Each row is a point on a tangle of strands that fork, close into loops and nearly touch. The rows are in no order.
In the rows, zero is written as 128.
Points whose rows are less than 84.6 apart are linked; no others are. Some points are linked to none.
J_403: [167 135 164 112 130 170 135  81 176 144  81 100 136 150 158 140 108 104
 123  90 139 177 179  98 226 130 147 138 169]
J_659: [128 112  83 111 161  99 144 160  93 122  89 133 175 113 126  89 158 103
  92 104 115 134  44 154  82 138 115 146 128]
J_352: [158 108 114 120 126 127 105  89 150 139 122 118 119 115  92 111 133 151
  99 146 123 101 144 152 169  53 107 141 106]
J_948: [155  83 137 123 146 134  98  90  99 112 128 139 197  80 153 107 129 139
 113 149 165  96 123 192 113 130  87 170 128]
J_504: [115 166 124 154  91 143 132 171 112 107 111 111 165  73 150 115 114 148
 109 128 120 121 124 116 109 148 140 151  90]
J_44: [112  61  90 100 169  76 129 115 153 143 127 157  93 157  58 119 125 129
 119 163 112 124  87 150 122  64 107 135 140]
J_473: [170 136 180 104 117 167 140  87 165 147  90 119 126 139 162 142 127  97
 124  83 141 160 190  96 231 135 127 154 168]
J_475: [145 161 167 120  87 162 149 129 167 151 110 107  94 115 163 142 128 111
 134 108 126 172 186  75 210 146 146 117 155]
J_324: [ 94  42 103 100 183  72 134 115 159 139 131 170  90 165  63 116 121 111
 126 172 119 130  83 151 115  75 102 123 151]
J_945: [136 152 120 140 145 136 143 101 139 123 123 136 100 211 110 143 130 145
 152 109 129 110 124 123 123 117 167  68 135]
J_149: [ 92 173 122 150  86 163 134 190 121  97  93 118 168  74 153 127 127 139
 101 113 129 125  96 118  93 150 131 150  86]
J_234: [112  64  85 102 185  72 118 132 114 139 110 126 160 110  97  83 129 101
  95 151 117 127  64 169 100 105 103 165 140]
J_211: [121  55 111  92 171 125 111 110 101 122 109 130 201  88 146 100 143 109
  97 148 176 106  75 207  98 133  76 171 144]
J_521: [107 167 121 138 120  93 152 167  93 118 156 143 104 164 111 137 117 142
 160 126 107 101 133 103  69 149 166 111  98]
J_356: [126 140 107 165 119 119 123 152  95 108 160 144 152 119 138 143 121 153
 150 144 110 119 116 131  88 165 148 129 112]
J_626: [127  81  83 102 169  65 121 125 124 143 129 137 111 147  62 102 125 124
 110 157  97 119  89 142 107  73 115 149 126]
J_411: [141 160 148 166 115 165 126 101 158 125 134 135 111 143 153 150 131 143
 154 112 130 163 157 105 173 147 162  85 146]
J_680: [123  58  96 101 177  99 112 122 106 126 116 127 187  97 126  94 138 112
  97 159 143 110  74 190 103 125  93 167 143]
J_243: [128 157 188 139  68 148 126 148 135 141 138 123 120  59 164 138 113 103
 133 132 122 138 194  81 177 165 121 176 125]
J_322: [123 158 141 178 119 161 124 100 143 118 161 150 113 160 143 166 130 149
 172 112 132 149 139 125 140 156 164  76 141]
J_388: [167 136 133 148 118 134 112 110 132 121 139 132 129 108 136 112 138 155
 128 138 118 115 157 129 166 116 134 120 117]
J_177: [132  70 104  94 152 143 121 124  88 119 104 143 201  88 170 109 160 110
 106 119 172 118  54 202  92 149  80 159 145]
J_162: [165 135 117 113 103 139 112 102 144 148 122  87 102 114  93 101 127 151
  94 125 112 113 157 123 179  60 107 135  92]
J_724: [166 128 148 125 138 174 126  70 184 138  78  89 135 157 146 133  96 115
 117  98 135 170 163 103 211 112 150 116 155]
J_777: [128  39  99 107 178 106 114 139  88 117 142 139 187 118 155 104 130 115
 134 154 134 142  63 179  78 165 101 139 157]
J_399: [147 144  92  92 148  91 136 132 116 140 129 118  75 189  60 116 130 147
 122 122 106 115 120 100 106  71 134 110  99]
J_202: [131 141 118 155 130 119 134 121 115 116 168 157 114 175 124 149 139 152
 170 130 117 112 127 133 107 149 158  88 128]
J_899: [139 121 117 144 153 125 132  98 135 115 145 156 116 201 115 141 145 147
 154 129 126 113 117 142 121 127 153  75 143]
J_518: [113  26 105 104 196  86 112 133  99 124 148 140 168 131 137  89 125 102
 131 166 126 139  70 172  80 155  97 132 159]
J_684: [136 163 136 144  86 146 131 140 102 117  96 104 179  65 150  97 119 139
  92 117 134 108 130 129 127 134 122 160  90]
J_791: [145 149 150 140  98 149 123  95  88 124  92 119 190  64 157  98 122 122
  85 106 152  95 136 143 126 127  93 175  99]
J_161: [147 167 141 112  73 135 136 148 122 146 119  60 116  90 121  77 119 154
  98 129 110 123 171  91 159  96 121 139  81]
J_695: [146 133  86  94 154  71 133 143 104 140 129 113  93 170  55 105 128 138
 112 131  94 121 112 105  95  74 126 135  97]
J_836: [152  90 102 126 156 101 107 108 132 121 137 136 138 130 103 109 142 149
 114 166 120  97 121 162 136  91 119 133 128]
J_818: [ 80 165 177 157  93 163 107 161 179 141 164 112  74  97 152 189 124  89
 155 133 125 182 184  72 161 173 142 118 155]
J_910: [101 172 154 179  95 158 117 139 153 129 167 134  87 117 149 172 122 131
 166 125 121 158 165  91 145 164 157  92 131]
J_357: [147  87 105 119 147 114 108  98 154 130 126 137 123 127  87 116 137 150
 104 161 124 102 127 163 155  63 110 137 122]
J_629: [127 133  93 148 129 114 135 164  88 104 129 136 172 111 141 127 125 142
 125 131 111 122  89 136  78 164 140 141 110]
J_542: [138 110  81  99 165  60 128 136 105 146 125 123 107 158  55  97 124 122
 109 137  92 124  97 120  93  75 121 147 110]
J_413: [147 159 157 151 106 165 132 108 163 135 122 125 106 125 160 147 128 127
 146 107 127 168 170  91 197 147 155 101 150]
J_366: [ 95 162 184 134  81 156 123 171 181 149 147 114  79  86 158 181 130  85
 148 139 127 176 193  67 178 170 137 139 162]
J_381: [167 140 184 136  92 144 121  98 126 139 131 137 127  86 162 119 131 119
 129 116 128 125 193 106 194 139 113 163 125]
J_795: [ 86 172 139 143 109 104 146 169 105 122 174 155  91 174 110 167 114 125
 181 114 119  97 137 118  63 165 170 109  98]
J_482: [137 130 105 126 112 154 131 142  93 107  95 142 194  77 164 123 156 125
  98 100 155 113  64 175  97 151  99 154 116]
J_297: [ 81 186 151 143 105 124 148 159 124 129 166 148  73 184 111 177 116 125
 190 100 133  95 143 120  82 156 176  89 106]
J_414: [121  90  80 104 179  82 129 145 102 137  91 120 171 111 108  79 145  93
  88 122 114 132  52 161  91 118 108 160 133]
J_569: [ 87  25 114 108 191  84 133 119 168 126 142 173  98 168  83 122 125 108
 128 184 140 132  87 165 119  98  91 108 163]
J_137: [138 165 116 119 145 137 151 105 138 132 108 116  83 221  99 139 114 144
 144  95 132 109 126 110 116 102 167  70 124]
J_291: [157 147 101 126 119 106 125 139 113 127 127  98 122 124 101  94 129 161
 105 140 105 108 138 121 135  88 133 131  97]
J_754: [151 159 116 120  96 120 126 141 108 137 113  70 138  96 103  81 122 156
  89 131 112 109 146 117 141  83 119 149  80]
J_42: [ 90 186 131 134  98 113 151 191 113 120 135 103 102 125 123 115 105 167
 139 141 105 120 151  74  86 121 161 113  86]
J_934: [138 139 129 126 105 168 127 106  88 114  88 144 197  70 173 117 153 121
  90  90 176  99  86 174 102 138  78 162 112]
J_840: [162 147 158 147  94 141 118 116 126 128 136 125 128  84 153 112 127 140
 127 130 119 124 176 112 177 133 130 140 112]
J_937: [161 130 105 136 134 110 115 120 123 120 135 124 127 128 110 106 138 158
 118 148 109 105 136 134 142  99 134 121 113]
J_369: [ 92 164 179 103  79 159 150 176 193 159 124 103  77  99 160 192 133  79
 140 134 135 186 193  64 185 162 139 136 185]
J_391: [118 156 137 182 105 150 109 130 129 117 181 150 112 127 143 169 125 151
 173 133 120 144 148 118 125 162 152  99 126]
J_389: [121 155 115 142  93 164 133 162 107 101  93 135 184  70 161 130 142 131
  98 101 144 115  81 150  98 154 112 154  98]
J_591: [126 132  87 132 137 113 146 171  89 107 104 137 179 111 138 111 143 128
 106 112 115 128  65 142  75 156 131 145 113]
J_856: [171 130 190 102 110 158 136  78 146 152 104 133 116 128 158 130 136  98
 118  88 137 134 202  98 227 122 103 165 153]
J_255: [141 154 106  92 156 136 149 103 142 140  97 106  72 230  73 143 102 138
 133  89 131 114 114 104 107  78 153  84 114]
J_954: [ 82 188 149 134  88 124 148 186 136 132 142  98  77 123 131 124 104 165
 150 140 109 128 167  63  97 117 162  95  95]
J_894: [142  33 132 102 171 129  96 117 101 106 153 139 191 102 156 112 130 133
 134 182 181 125 112 210  98 143  76 158 151]
J_765: [169 127 204 118 107 143 130  72 124 147 124 148 122 111 164 125 136 100
 125  95 138 120 205 101 202 132  88 184 144]
J_888: [106 176 119 134 114  96 153 181  98 118 141 123 108 147 114 124 114 155
 144 132 106 111 137  89  75 132 165 116  91]
J_282: [ 77 171 166 174  95 167 110 147 170 137 170 118  72 112 148 188 120 103
 160 124 125 176 175  80 147 171 152  98 144]
J_703: [137  61  98 104 155 136 118 139  84 115 122 143 201  97 172 116 142 122
 123 133 152 139  56 193  82 163  98 151 149]
J_364: [132 137 142 168 142 163 123  76 150 109 148 151 135 188 137 162 134 151
 168 116 145 153 125 145 136 149 160  69 159]
J_385: [126 147 119 172 114 126 121 139 110 112 175 151 126 132 138 154 126 157
 166 141 113 124 134 126 104 160 153 108 119]
J_655: [111  29 111 109 192  82 115 120 144 119 156 158 127 151 102 113 137 116
 131 191 134 122  97 174 113 117  94 118 158]
J_412: [132  99 121 137 170 126 130  88 148 111 138 158 125 215 107 144 143 138
 151 138 137 117 106 159 118 124 140  72 156]
J_834: [123  40 104 113 187  80 110 123 120 119 153 148 148 140 112 102 135 120
 129 182 124 119  92 172 103 130 101 131 152]
J_427: [144 136  88  91 155 114 137 112 139 141 114 121  67 208  57 135 121 144
 120 109 115 116 111 104 114  63 134  99 109]
J_122: [138 143 149 134 107 161 123  77  81 121  84 135 197  71 170 107 137 116
  83  89 178  93 114 158 106 128  73 173 109]
J_598: [ 51 176 175 145 100 164 140 152 194 155 135  87  67 128 153 199 108  75
 150 115 136 197 173  69 146 167 162  83 181]
J_880: [ 61 189 159 163 101 144 130 155 140 130 178 134  67 171 117 192 111 119
 189  98 138 109 149 122  86 162 173  81 114]
J_590: [121 169 167 108  87 162 163 148 181 158 105 101  94 118 168 171 119  92
 140 109 135 192 186  67 204 160 151 125 183]

A piece is all that can be reached along the links. How many separate loops has the piece of each point below (a circle has one, a figure eight two, a Y none), and how many tips (points with one link)?
J_945 | loops 2, tips 2
J_795 | loops 0, tips 2
J_504 | loops 1, tips 0
J_840 | loops 0, tips 3

A tip is a point with one link. Name the tips that can be reached along the links from each point below, in the order of the rows.
J_357 | J_162, J_724, J_161
J_518 | J_364, J_412
J_888 | J_954, J_880
